Each row is a point on a tangle of strands that fork, close into loops and nearly touch. The rows are in no order.
Points whose rows are less than 78.1 apart are linked; no others are. Some points are linked to none.
tisik: [  5  21 -29  -2  19   6   7   3  14 -23   8  34 -24  23  25  -4 -15 -10
  29 -11   3   4 -27  11  11  22  31   5]
Rifup: [ 20  31  21  18  19 -11  31  10  38 -15  -1  -6 -20 -25  18  -4  21   3
  20 -31  16 -23  -6   7  -1   7  24  -4]
Sel: [  0   9   5  -6 -38  30  -4 -20 -13  -4 -23  -3  30   6   7 -30   8  14
 -17 -10 -43 -19  15 -17 -20   1  -7 -14]
Mavi: [ 22  -5 -27   0   9   2 -49   7 -31 -13  26  13 -38 -17  -1  24 -13  -6
  -2   5 -16  20  26 -11 -13   4   0  13]
mub: [-19 -43 -15 -15  -7 -22 -26  -1 -19  36  -9  -3  -7   2 -30  26 -19 -15
  -4  15  -5  20  14 -18 -16 -14 -20  13]
nunu: [-16   1   3 -18  -2 -20 -29 -20  -9  32 -27  17   0  12  -2  -6 -15 -21
 -22  10 -29  15  16 -44   3 -45 -33 -22]
suri: [-40  23 -13   5 -13   5   8  -5  10 -19 -23  19  -6   2  30 -13  -2  21
   0   2 -15   2 -39  -2 -10   8  38 -19]
tege: [  5 -28  -2  -8   0  -7  -3 -14  -7  -7 -12 -31  14 -25   2  19  10  32
   1  -3   9   1 -36   6 -21  -6  18  15]
kos: [ 10 -15 -23  -7  -7  27   4 -18   8   4   4  -2  -5  38   7  -2  -5   4
  35 -16  -7  -7 -30  -5 -25  17  -3  13]
Tazom: [-21  -6 -16  -5 -17  15   9 -56   1  14  11  11  29  32 -10 -36  13  15
 -10  -3 -40  13  16 -24   1  -8 -14 -10]
lonap: [-22 -13   9 -36  -3 -14   2  25   2  34 -33   2  36  40 -14  -6 -10  -9
 -19  16  -1   6  22  -3  15  -3 -33   6]
luzuf: [ 27   5  -1 -16  20 -22  -3  16 -19 -18  28  36  -8  17   2  13  -7   7
   4   2   1  10  13  12   0   6  15   8]
savan: [-30   6 -12  28  -5   8 -11   6   9   9   5  10 -36  -6   9  12  12  -1
   1  16   9   7 -56   6 -29  11  26 -15]
Tisa: [ 18  12 -18   0  20  -8  -5  13  -7 -28  32 -26 -32 -25  20  20  25   3
  15 -11  21   2 -35  35 -19  -5  38  20]
pip: [  3 -22   5 -10  -7  14   7  52 -20  -2 -31 -17  17 -24  -2  12  -4  23
  -9  10   2 -12  17  31  11  35  -4   0]
fezap: [-42   7  19  11 -29   2  25 -24  21  22  -6 -43  16  15 -13 -21  13   2
  -8  -7  -7 -12  16 -28  -3 -25 -16  -6]
Pimuv: [-19 -33   2 -20  -9 -39  -3  -4 -32  32 -19   0  27  -6 -25   7 -11  -8
 -17  19 -11   6  23 -26   2 -15 -10   9]
Goneg: [  5  11  -1 -24  13 -26   9  25 -28 -20  30  23 -14  19 -20   9   8   5
  21  -1   0  -7  50   5  10   4  17 -12]
viku: [ 29   8 -31  -2  25   5 -41   1 -17 -10  24  46 -36   3  22  12 -21 -15
  -3   1  -8  24  -3 -21  -3  -1  -1   0]
lasu: [-39 -13  -7 -26 -17 -29 -19  -9 -31  23 -35   0  22  -9   0   1 -22 -23
 -31  18 -23  11  25 -27   3 -45 -19  -4]
Bis: [ 23  23  -6  34  18  -4  11  -2   5   3  68  18 -37 -14  41 -23  31 -25
   9 -15  23  -8 -50 -14 -15  -8   6  -6]
Ramor: [  9  18  11  20   3   4  -9   8  -5  -5  29   6 -23 -21   9  11  22   7
   1   9   9 -12 -38   7 -30   2  32 -21]
bel: [-26 -15  13   6 -33  17   3  27  20  14 -31 -40  -1  -5 -10  14   5  -1
   6  -1   7 -15  -2  18 -23   4 -18   2]
Fovem: [  9  -2  33   7  -2  -3  14 -12   6   1  -4 -30  20 -28   1  -3  27  27
  -4 -11  -3 -27  -1 -11 -13 -14  12 -18]
sir: [ -5  -9  32  -5  -1 -11   8  13   4  38 -15 -10  44  23 -20 -27   5   0
 -34  22 -14  -2  26 -11  18  -3 -29  -2]
biba: [  8 -13 -18  -1  26   0 -10 -17   5  -2  19  32 -11  21  22   5 -26 -14
   8   7  26  29 -54   3  11  -7  -2  15]
zurag: [  1  -6  16  16 -20  23  -1   1  19  10  -9 -46 -20 -11 -11  15  13  -2
  16 -17   4 -21 -11  -9 -37  -8 -12   2]
viko: [ -6  16  28   2  -6  11   7  19  25   4 -30 -16  20   5  -5  -7 -16  -9
 -25  11  16  -7   9   4  19  -9 -16   4]
Kag: [ -6 -15 -13 -17  13 -21 -29   8   8  33 -27   3 -30   9 -24  28 -17 -22
   1   3  -1  21  18 -19  -3 -17 -35  -6]
Duk: [  1  29  -1  26  13   1  12   4  26  -7  23   8 -45   3  -4  12  19 -31
  28 -13  39 -12 -43  46 -15   0   2  10]
mavif: [-29 -22  -1 -15  -3 -34   8   9 -35   6  27  -8   3 -12 -33  27   6   1
  16  25  22  -5  -1   5  -5  -1  29   3]
Zem: [ 25 -25  11  10   3  13  -4  15  26   9 -13 -13   3   1 -10  19  -6  -8
   2   2  29   5 -14  51 -12  17 -22  22]
visu: [ 23  -6   6  -4  12  -7  14  39 -15 -25 -17 -10   3 -20   4  20  -5  26
   5  -6  18   1  14  32  22  22  17  17]
saza: [ -3  14  -5  -3 -11  30   5  23  13 -22 -15 -16 -16  10  -3  11  -3   6
  33 -16   2 -16   2  15  -6  17  17  -4]
Lago: [-19   8  23  16  12  -7  13 -27  40  23   6  25  11  12  -2 -18   2  -1
 -23   8 -10  21  15 -19  22 -29 -24 -33]
fiz: [ 28 -18   8  14   7  -4  12 -21  16  21  -4  16  12  24  14 -18 -15  -2
  -6  -8   0  10 -18 -19   2  -2 -21  18]
kabe: [ -1  11  17  -5 -22  31   0 -18  -1 -15   8 -15  17  23 -10  -5  -5  -2
   9  11  -4 -17   5  -2   0 -17   5 -12]
tebez: [-41 -26 -25   8 -27   4 -15   5  -3   0 -14 -18 -14 -22  -1  20  -3  20
   0  10  -6  13 -18  13 -27  10  13   1]
musin: [-56 -22   2 -31 -12 -21  12  32 -18   7 -30   1  22  -9 -20  22 -19 -20
   3  27  16  -8  23  11  21  -8   1 -14]
duve: [ 27 -17  -1 -21   1  -6 -10   2 -32  -1  -5  17  19  19 -17   7 -15  11
  -2  10  -6   6  21   7   0  10   0  15]
deko: [-16 -16  -1   8 -16 -19  16  35 -19  12 -11 -23 -20 -29 -25  24  -1   4
  12  -7   9 -15  35 -16   2  11   0   4]
Daka: [-17   4  11  -3   0  -7  -5  25  12  15 -47 -27   9   0  -6   0 -25 -20
 -32   9   9  13  20  -9  33 -20 -32  27]
peg: [-27 -17  -9  18 -25  12  -5   4  19  14 -19  -4 -20  -9  22   9   3  16
   0  -3  -9   9 -38  -1 -45  10  -2  -6]
bame: [ 34   5  24  25   9   0  29 -18  40  14  29  24   0  -1  24 -23  15 -11
  19 -23  15 -23 -34  12  -6   1  -4 -18]
miv: [ 27  14  23  39  -6  17  -3  -1  28   8   9  -7 -31 -18  -5  14   3 -30
   3  -9  28 -18 -19  22 -24 -12 -29  13]
godi: [ 16   1   9   1  28 -16 -10  21  25   9 -20  57 -22  13  10  15 -18 -16
   1   5  10  18 -10   8   5   7  -7 -15]
totus: [ 11  15 -14  -8  31 -18 -10  34  -4 -19  25  34 -51  20   2  20  -3 -11
  21  -3   7  15  13  24  -4   7  19   2]
mib: [ -4  -8  16 -10 -23  18  -3  24  -6   6 -51 -40  43 -20  29 -11  14  26
 -29  -9 -22 -19  -4   7 -19  -6 -15  -1]
nor: [ 28  32 -18  10  14  -3   4 -20  -8 -23  50  15 -24 -11  30 -23  12  12
   1 -21 -18   0   4 -31  -7   7  22   3]
Kekev: [ -1  25   2  11  18   7  28 -27  35 -11  43  28   0  13  16 -20  21  10
  21  -4  -7   3  -8  10  10  12  27 -37]
Tev: [ 17   6  10   5  12  27  16 -34  26  -5  47   9  13  20  23 -24  15  -4
  27  -7   8 -13 -36  18  -1  -8   7 -31]
gezet: [ 50 -28  -7   2   0  34 -16   5   6  -3 -23 -28   5 -17  19   9 -10   6
   2 -12 -14   2   0  29 -20  20  -7  18]
tofi: [  0  10  -7 -21  -5   9  20  -3 -25 -31  -9  -7   7  -7 -10  -8  27  32
  26 -29 -13 -30  17   5  -1  22  31 -16]
Tet: [-24   2 -29 -47 -14  -8 -15 -22 -41   2 -23  13   4  12 -36  -9 -11 -30
   0  -7 -24   0  45 -35   7 -12 -13  -2]
gasur: [ 20 -25 -16 -11  -9   4 -16 -14 -36   3  22 -14   3   9 -18  18  -2  11
   8   9  -5   6  -2  -3 -21   5   4  24]
Bemim: [-27  32  17 -13 -18  23   8  37  22   5 -38  -9  32  20  14 -29 -12  -3
 -24  -1 -10 -11  21   1  19   3 -23  -4]
Kina: [ 41  15  27  15  20  -9   3 -15   9  -5  41  28   6   5  12 -13  -3  -1
 -12   1  -4   1  11  -2  10 -15   0 -12]
nelo: [-13 -17   6 -25  -2 -16   0 -10  10  13 -18  17  33  44  -5  -3 -18   0
 -15  17   2  21  -7  -1  14 -19 -19   5]
tifi: [-24   0   9  16   6 -14  20 -30  23  10  26  20   0  24  -7  -5  12   3
   3   7  30   7 -45   4   1  -7   1  -9]
kife: [ -6   9 -23 -24  16 -12 -12 -42 -24  -2  37  40  11  18 -19 -11  13  13
  -5   8 -18  16  23 -25  14   2   9 -17]
kolub: [-17  11  14  10 -14  -3  14  20   3 -10 -31  11  13 -22  16  -5   5  34
  -7   7 -12  -8 -12   6 -11  15  32 -25]
gipi: [ -8  19 -16   6  33  -4   4 -25   8  -6  65  43 -11  22  16 -19  17   1
   7   8   3  20 -16 -12  18   3  17 -29]
Reg: [-15 -15  22 -18   2  -7  11  43 -39  16 -19 -13  27 -29 -13   4 -17 -25
 -24  26   3 -31  46  -8  39  -3 -18 -19]
tedo: [  2 -21 -16  -9 -23  16  -5  -8 -36   1   7 -45  -4  -7 -20  12  10   8
  23  -9 -12 -20  11 -16 -29   3   5  10]
pum: [  7   1 -12  33  12  -4 -16  10  21  -6  32   6 -61  -9  -5  22  16 -28
  18  -2  25   8 -22  59 -23  14  -7  12]
gifog: [ 15   6 -11 -11  26  -8  -9 -43  -1   0  13  50  10  19   8 -21 -14  -1
 -14   0 -22  27  12 -29  28 -12  -8 -18]
kinav: [-24  -4  -3   0 -33  10 -14  -5   1  -7 -35 -11  24  -2  32   4 -24  12
 -25  10 -10  19 -23  18 -10 -20  -5  15]
Seta: [-15  -4  -5 -13  15 -14 -25  23  27   0 -45  30 -14   4   4  22 -30 -10
 -13  15  14  34 -10  21  20  -7 -15  -6]
Fof: [-22   9  12   5   8 -30  -1 -12  13   9   4  29  -3   1 -10  -1  -4   9
 -11  13  -3  10  14 -31  12 -18   4 -26]
zal: [  8 -22 -17  14 -10  25 -17   7  27  -6 -37 -26  -7  -8  16   1 -29  -3
 -10  -7  -6  23   4  19  -2  12 -22  31]
Muvet: [ 38   7  29  -3  18  -7  27  27   6 -14  -5 -32  17 -14  -2   6  12  14
   3 -17  31 -17   8  26  17   5   0  21]
lupu: [  7  11   6  -3  28 -24  20   6  28  -3  -9  55   5  21   9 -10  -8  10
   3   0  -3  11   9   0  22  23   9 -15]
sug: [ 39   3   9   1   9   2  11 -30  -8   6  24 -17  18  30 -21 -28   9  -4
   0  -6 -29   8  48 -12  24 -11 -15  17]
kana: [-47   5   9   1 -24   8   0   2  25   9 -15  14   0  36   7   5 -14 -14
   3   8  12   8 -27   5 -11 -20 -16  -9]
telu: [-34  17 -30  -1  12  -2 -10  17   0  -9  -1  31 -35  25  -1  15  -5  -4
  22  10  -1  13 -21   5   1  20  40 -12]
vokof: [ -3   2  -1  -2 -22  23  10  -9  13   0 -33   7  22   5  38 -26  10  21
   3 -26 -35 -17 -19 -10 -35  11  -3 -14]
Subo: [-32 -12 -41 -32 -19   9 -17   6 -33 -18  -3   2  -5  11 -25  17 -13  -2
  22  15  -6   7   4  12  -3  16  19   6]
moza: [-32   7 -13 -30 -21   2  -3 -38 -14   8 -19  20  39  31 -10 -34   3  -5
 -26   0 -40  18  38 -12  19 -16 -20  -7]
kedi: [  5  23 -25   6   3  30 -24   6 -21 -21  32 -10 -26 -16  23   7  27   4
  13   8  -6  -9 -32 -13 -26  15  36 -12]
Tobif: [  3  23  34  30   7 -23  27   0  23  -3  -9 -13  -4 -40  -2  -1  23  17
 -11 -12  24 -15 -16   2  -2  -4  14 -12]
lipit: [ -8  -7   3  24  -7  10 -21  -7  17  -2  -4   1 -19 -13  -1  20 -22 -14
 -14  17  19  19 -29  12 -10 -12  -7  10]
zofa: [  4  17 -18  28  28   7  -4  11  -2   6  52  45 -41  11  32 -14  11 -36
  15   3  23   8 -54 -11   1   2   8 -18]
zav: [ -3   3   5   1  10 -13  -1  52   3  -6  -1  19 -38   5 -23  36   1 -10
  26  -1  14  -1  32  30   4  17   5  -8]
vor: [ 36  15  -5  16  15  18  16 -44  20  -2  52   0   0 -10  29 -31  15   5
   9 -29 -25  -6   2 -21   0  -8   0 -13]
Basi: [ 33  -5   3  17  18 -16  18 -25  27   6   9  -7   0 -30  32 -11  19  17
   9 -36  -3 -11 -37 -21 -20  -5  14   3]
neke: [ -4  18 -21 -19  20  -1 -22  -9 -24 -12  57  26 -11  32   3   4  14 -12
  10  23   8  13 -17 -23   9  -7  12  -9]
Tadar: [-10   9  -2  17  19  -8 -29   0  -4  14  33  29 -40   0 -12  25  16 -30
  -5  24  35  10 -43   6  -7 -17 -14  -6]
vimu: [ 46  -8   9  11  11   6  -6   6  19 -12   6   1  -8 -30  24  18   9  -6
  10  -7  17  -6 -42  56 -23   8  12   7]
Tegak: [ 58  -6  20  17   7  -4  14 -10   6  25  -2  -4  15   4  11 -23   7  14
 -12 -15 -21  -9  11 -26  -9  14 -16  15]
taku: [ 12  19  -2 -10   6  19  16 -21  27 -29 -32 -35  17 -11  21 -20   8  11
  10 -43  -9 -22   0 -19  10  -6   9  13]
dabi: [ -8  22  -3 -11  10 -11  20  -1  18 -13 -28  30  22   7  -3 -25  -7  21
 -10 -10 -10  11  36 -13  40  23   1  -4]
riso: [ 24  -8 -13   0  12   2 -32  15  -3  -5 -35  17 -13 -12   3  14 -34 -10
 -22   1 -17  25  31  -6  16   2 -20  16]
vizo: [-13 -10  -6 -25  -3  -2   9  33 -42  25 -44 -23  39   2 -13 -34  -5   0
 -39   4 -24  -2  35 -12  33  14 -34  35]
tepe: [  5  16 -24 -19  15  -7  10 -32 -16 -29  26  24  15   7  -1 -15   9  32
   6  -9 -11   9  12   1  12  16  30   1]
repib: [ 15  14 -13   1  -6  28 -16 -27  -6 -29  -6 -13   1  -7  18  -3 -28   1
  -4  -3  -3   4 -12 -10   3 -11  13  23]
Gudo: [ -5  15  28  13   2 -22   9  30 -10  -8  -7  30   1 -22  -6  11   2  17
  -9  17   2 -10  14   8  10   8  33 -31]
Gef: [ 27   7  28   8   6   8  15 -29  13   5  23  -7  30  18  -8 -18   6   5
  -6   4  -5  -2  19  -1  16 -13  -5  -6]
Nuruv: [-26 -11  13 -21  -4 -15  25  -2  -2  11   8   1  34  16 -36  -7  11  13
   9  10  -3  -8  41  -2  21   8   0 -25]
Sunu: [ 28  25 -17   9  22   2  -3   8  -1 -19  53 -10 -31 -18  46  -8  44 -16
  12  -5  23 -11 -56  10 -25 -11  32   1]
vek: [ 30  13  32  18  13  -6  15 -14  26  -3   7  18  15  -2   6  -4  -6 -14
 -10   6  42  -9 -38  39   6 -10 -10  13]
dor: [ 21 -32   0  26   0  20 -23  -3  40  -3  -9 -13 -14 -27  15  10  -2  -7
   3  -1  15  11 -34  58 -24  22 -15   5]
ratuv: [ 28   2 -26   1  25  -4   4  -3   9 -20  31  18 -21   7  28   1 -23 -14
  23 -12  22  18 -39  22   9   6  20  31]
veluk: [-25  -8  -6  28  -3  -1 -27  10  15  -2  18 -14 -53 -24 -34  34   7 -25
   7   9  25  10   0  34 -15   6  -5   5]
vebez: [-12  -1  -5   3   8 -16   5   9 -22 -15  16 -44 -21 -43 -11  31  28  14
  16   2  22  -7 -26  24 -12  -5  41   5]
Batuz: [  2   5 -49  -9  -6  29 -30  -6 -32 -11  36   9 -21  12   6   9  16   1
  19   9  -8   7 -23 -18 -26  25  12   6]
kuzi: [ 31  -2  25  14  10  -4  23  15  41  20 -15   6  10   1   0   1   8 -11
   1  -6  37 -15 -29  36  -4  17 -25  24]
tebu: [ 20 -23  22 -11   4  -9  23   5 -11  23 -19 -57  41  -3 -18 -15  27  23
  -8 -11  -3 -23  15 -12   6   7 -15  15]
mur: [ 10 -11   9   9  14 -21  -7  -3  15  28 -15  13 -14  21 -10  11 -18 -19
  -9  -5  13  19   0 -25   9 -16 -30  16]
lup: [ -8  -6  -5 -16 -28   9   5 -13  -8  -7 -36 -25  39  14  10 -14 -14  12
 -15   0 -11   7  -1   3   7 -10  -8  27]
topo: [ 12  22  11  -1  16   8 -26   0   6 -13   7  16 -25  16   0  16 -25 -32
   4   6  10   4  -1  -7  14 -30  -9  -6]
nupim: [ -9   8   7  16   1  -6  19   5  24   7   4  -1 -24   8 -21  14  25  -2
  29  -7  31 -15 -39  29 -23  12  10   0]
Raf: [ -8   7  11 -10  -1  -3  27   1 -12  -7 -17 -32  40 -13  -9 -23  -1  18
 -22  -1   0 -10  38  -6  49   2  -1   7]
zel: [-21  19  -7   6  21 -30 -11   1   3  12  21  41 -38   7  -8   8   8  -3
   4   5   1  11  -8 -36  -4  -2  11 -25]
kudur: [ 18   3   7   9  -7   4   3  24   4  -4 -29  21   1 -11  14  -1 -12  18
 -12  -2 -15  -2   7  -4 -10  25   5   1]
lezos: [ 12  13 -27 -12   4   8  -1 -46 -15 -28   9   0  18   0  14 -19  -4  23
   0 -15  -9   8 -17 -20   8  -1  22  21]
bon: [-23  -7  15 -18 -19   9 -15  -4 -14   5  15   1  16  26 -26  14  -9 -15
   8  32   2 -15  -1   5  -7 -16   3 -18]
betan: [-20 -35 -18   4  -5   1 -40  10   1  -3  20 -27 -35 -10 -31  28  -7 -23
  18  13   6  14  29  28 -10  12 -12   0]
Tisi: [  3 -22  29  -1 -12   4   3  56 -22  21 -16 -18  15 -28 -16  17  -7  -6
 -18  20  10 -23  33  15  11  12 -17  -9]
Diso: [ 11  18  19  27  22 -15  14 -27  11  -5  42  27  -7  -6   5  -6  14 -11
  -5   7  39  -5 -54  28   2 -16   3   2]
kisa: [ 21 -14 -19  24  27   4 -18   5   0   8  40  45 -33  -1  28   1  -8 -39
   9   8  28  21 -59  23  -2   3  -8   3]
lipe: [  4   3 -12  14  -8  -2  11 -10  10   7 -10 -13 -22  -3   1  -3   5  23
  17 -34 -12  -5   4 -42 -23  15   1  14]
tuva: [ 56 -11  24  11   2  21  -3  12  -1  10 -21 -37  17 -13  11  -8  -2   2
 -14  -4 -11 -12   5   2  -8   3 -17  23]
kovi: [-24  -6  25   0  -9 -11   8 -15  20  39  -7  15  37  18  -9 -23  11   7
 -33  22 -26  15  31 -16  12 -17 -25 -31]
Sumif: [ 19  21  -3   7   0  11  12 -19   9 -17 -16 -25   3   1  12 -15 -19  -3
  -4 -22  -5  -1  16 -27  24  -9  -1  32]
Nafur: [ 25 -20 -22  -5  18   4  -8 -27  -1  -5   5 -16   2 -18  27   7  14  19
  13 -20  -2   0 -50 -10 -26   0  19  20]
dafin: [  0   5  -3 -14   5 -38  20  11 -46 -22  43  -9 -10 -15 -18   9   7   7
   8  -6   7  -7  49 -10  15 -11  19   8]
ras: [ 29  16  19 -10   7  13  19  20 -12 -17  -6 -32  23  -4  -2 -15   3  14
   1 -13   0 -25  41   3  32   9   0   6]
vud: [ 32 -26   5  15   2 -11 -16  17  -4  15  12 -14 -30  -8 -16  24  -4  -6
  -1  -4   7  12  27  12 -17  11 -23  25]
gefeg: [ 20  21  22   3   5  -7   2   8 -22 -26  37 -16 -12 -35  10   8  31  22
   4  -8  -4 -26  -2   5 -23 -10  37 -21]
suvaz: [-28  18 -13 -30  -8  -2   2   7 -16 -24 -32  27  10   7 -20  -5 -17   2
   2  -4  -9  -2  36  -9  32   6  10  -8]
mag: [ -2 -14 -27  -3  -3  20  -7 -25 -11   4  17  33   3  36  20 -16  -9   4
  12   1  -9  11 -39 -25 -16  13  -4  -2]
tovi: [ -1  12 -17  18  12 -17   5  -3  10   5  13  19 -44   7   4   6  -4   2
  14 -21   7   9   0 -40  -6   7   6  14]
puzal: [  7  14  12   5   1   8   4 -30  -1 -16  24  -6  16 -22  11 -13  21  30
   2  -2 -19 -17  -9  -9 -13  -5  29 -32]
gisum: [ 22  -9   5  -4 -10 -12   9 -28 -38   8  12 -25  24   0 -23 -19  12  12
  -6  -6 -26 -10  44 -26   5  -2  -2  13]
vof: [  9   7  27  -5 -24  24  -4   3 -21   3 -18 -10  43  -5  -1 -24  -8   1
 -27  17 -36 -21  34  -8   5  -4  -8 -16]
sipu: [ 18 -17 -21  11   4  -8 -25  11 -20 -19 -10   9 -25 -34   4  22 -21  13
 -12  -2 -11  23  21   2   0  15   7  19]
gafur: [-33  -5 -21 -25 -27  -1   9   4 -43   6 -39 -11   7  -6 -25 -12 -14 -29
 -11 -10 -21  -6  56 -30  22  -5 -23  17]
surom: [-25  28   8  -7 -28  27  14  12  29  -9 -41  -5  31  17  42 -28  -2  12
  -7 -20 -16 -12  -3   5  -7   5 -11 -10]
vepud: [-49 -36   3  -9 -29   3   5  38  -4  12 -25 -30   5 -13 -27  26 -10 -19
  10  17  17 -11  24  30   0   4 -17  -6]
tarib: [ 10  14  28  16   9 -27  23  14  17   8  19  23 -15   9 -16  11  21   6
  13  -3  21 -10  -5  16  -8  14   5  -6]
Bir: [ 33  -5  35  11   6   2  19  -1  18  27 -12 -55  25   7 -11 -16  22   2
  -8  -9   9 -21  -6   0  -3  -5 -23  17]
nub: [-42  24 -12  -9  -5   1   7   7  12 -23 -25  25  -3  23   3   0 -18   6
  11   4   0   6  -7   2  20   7  25 -13]
nal: [-19  -3  -1   8 -30  -2  10  -7   2  21 -21 -25  -6   8 -16 -10   7  11
   1 -18 -18 -11  23 -43 -17  -3 -14   8]
zimas: [  9 -19   0   0  -4  14  -4  37 -21  19 -41 -46  20 -18  -1 -10 -15   3
 -36   2 -12  -2  24   2  18  16 -27  36]
Dani: [-18  -2  19  -6   0 -15   4  29  14  10 -12  21  -8  17 -28  22  -1  -5
  13  12  18  -4  11  12   0  10   0 -14]
fodul: [  0 -14  -7  10 -13  21  13 -30  18  15   4  24  15  22  41 -38  -5   9
  14 -20 -20  -3 -39 -18 -21   2 -13 -20]
nepi: [ 21 -12 -15  12   4  18  14 -17  22  11  29  -6 -23  21  17  -8   2 -16
  40 -29  18  -4 -45  -8 -19   6 -12  16]
Gak: [-15  13 -14 -11  34 -42 -21  11 -13   3  36  27 -33   6 -19  32  16 -20
   1  24  37  25 -30  13   7 -16  11   1]
Gek: [-20   4 -18 -25 -36  13  -3 -39 -33  -8 -28 -12  28  21 -14 -28  -4  -9
 -17 -12 -28   8  18 -16   5 -11 -10  29]
mal: [-28 -22 -24  13 -16  15 -46   1  24 -19 -22 -11 -25 -12  11  10 -30  -8
 -14   7 -13  32  12  20  -1   6 -17   3]
gitu: [-20   0   8  -4   1 -24  13 -17   1   0  22 -12   1  13 -26  12   5   5
  14   7  32   5 -17   0   5 -10  14  11]
Fize: [ 14 -41  -3  13 -12   5 -23  25 -13  -3   5 -31 -19 -29 -20  27  -3   0
   2   4  -3   2  38  30  -6  22 -16   2]
buziv: [ 45  19   3  -8  16  19  21 -27   6 -24  -4 -29  29 -11  14 -30  19  19
   4 -32 -22 -20  31  -3  18   3   3   4]
fipu: [ 44  10  24  18  15 -10  18  -4  15   5  60  45 -14   9  25 -21  13 -13
   8  -9   7  -7 -12  14 -13  -5  -3 -19]
gen: [-12 -11 -10   0 -13   0   3  27 -17  16 -42 -33  -5 -12 -19   7 -22 -16
 -12  -7  -9   0  51 -21  27   2 -28  29]
sifa: [-52  -5 -22  -4 -35   5 -30  10   1  -7 -32  -6   2  -7  19  16 -31  -8
 -21  10 -15  27   9  13  -3 -16 -11   5]
dipu: [-13 -12 -26 -16  21 -33 -34  13 -30   6  26  20 -23  -9 -16  37   6  -1
  -3  34  13  27 -17  -9  -4   1  18  -3]
Matu: [-33   4  12 -23 -16  14  26 -11  -4  -8 -10 -32  66  -2  -7 -28   9  18
 -17  12 -12 -14  36  14  34 -11   2 -17]
gif: [-28 -38  -8 -11 -23   4  -4   4 -19  -9 -20 -46  13 -28  -8  27   2  17
   7  13   5  -1 -15  29 -16  -2  16   3]
dibug: [ 21  22  24  18  -7  30  -2  -6  16 -15  18 -31 -18  -6   1  14  13 -18
  17 -16  17 -31 -26  14 -23 -19  -1  -7]
bug: [-17   8  -6 -29   3 -11  -7 -15 -15  -8  -9   5  11  23 -28  -3 -17 -18
   2   7  -7   2  34 -22  29 -23  -5  -7]
toli: [ -4  16  10   5   6  -7 -14  11  -8 -24  -4  30  -4 -16   6  18 -20   6
 -13  28   6   9 -17  15  11  -6  36 -14]
Perug: [-40  -1  25  -8   1 -29  16  47   6  23 -28   2   5 -13 -32  14  -4 -12
  -7  12  28 -12  25  -4  19   3 -14 -16]
sifu: [ 13 -21 -16   3 -12   0  -8  10 -40 -20 -23 -22  -2 -54   0  18  -7  29
 -12  -6 -10  -2  14   3   3  11  17  11]
mebus: [-17   7   7 -19 -13  15  23 -11  -4 -21 -11 -12  43  -4  -5 -18  23  36
   9  -5 -19 -26  20   7  10  11  21 -34]
fudeg: [-30 -39 -14 -17  -6 -27 -23  11 -30  17   7  10   3 -15 -28  33 -10  -4
   0  36   5  13   3   7 -17   0   9  -6]
fodes: [-28  17 -12 -20  -8  10 -16 -10 -22 -15  44   2   3  24 -13   5  11  -6
  17  31   5 -11 -12 -11  -2  -2  27 -17]
reme: [ 10 -15 -25  16   0  29 -18 -12  -1   8  38 -19 -31   7  16  13  13 -15
  18   3  20   9 -53  -5 -31   7  -8  12]
ramog: [-18   8  18  13  -7 -14  31 -20  22  14 -10 -31  24 -13 -10 -21  10  18
 -23   0  -7   2  23 -22  26 -15  -8   0]
Ledef: [ 13  17   6  -4   9  20 -14  35   9  -6 -40  27   4   8  12  -6 -28  -8
 -15   2 -15   1  32  -8  14  13 -16  -3]
Rilep: [ 13   7  -9  13  -3  21  13 -55  10   7  20  -9   9   5   6 -33  20  19
   0 -22 -34  -4  11 -35  -8  -2  -8  -8]
Baz: [ 29 -10  12  29   0   5  14   7  42  25 -21  16  -3  -3  22 -10 -19 -21
  -4 -14  17   2 -31   4  -3  12 -28  18]
siga: [-16   3  16 -19 -23   9  -3  -9 -32   2 -19 -13  49   4 -13 -30 -11 -30
 -27  26 -34 -14  49 -11  32 -26  -9  -9]

A piece is all that can be reached along the links. How many separate loops has the piece of each point below (a circle has one, a figure eight two, a Y none), and how many tips (points with one link)?
tebez | loops 0, tips 3
zofa | loops 0, tips 8
tarib | loops 0, tips 4
Baz | loops 1, tips 5
zel | loops 0, tips 4
gipi | loops 1, tips 1

A fork is a point with three links, a tip a point with one. Leave the first point through the second and follow the links. Name the first fork or tip that comes.
Raf; ramog | nelo
telu; tisik | vebez
kabe; bon | Gef
vebez; Tisa | nub
Rilep; Tazom | tuva
gezet; zal | nor
sir; kovi | Raf

A tip is a point with one link. Name the tips that can be reached along the links from each point below, in the order of the rows.
tifi | nunu, nor, Tadar, vimu, tebu
buziv | tofi, nelo, Reg, gifog
Perug | miv, tedo, dafin, vud
kedi | Rifup, Basi, Batuz
fodes | gisum
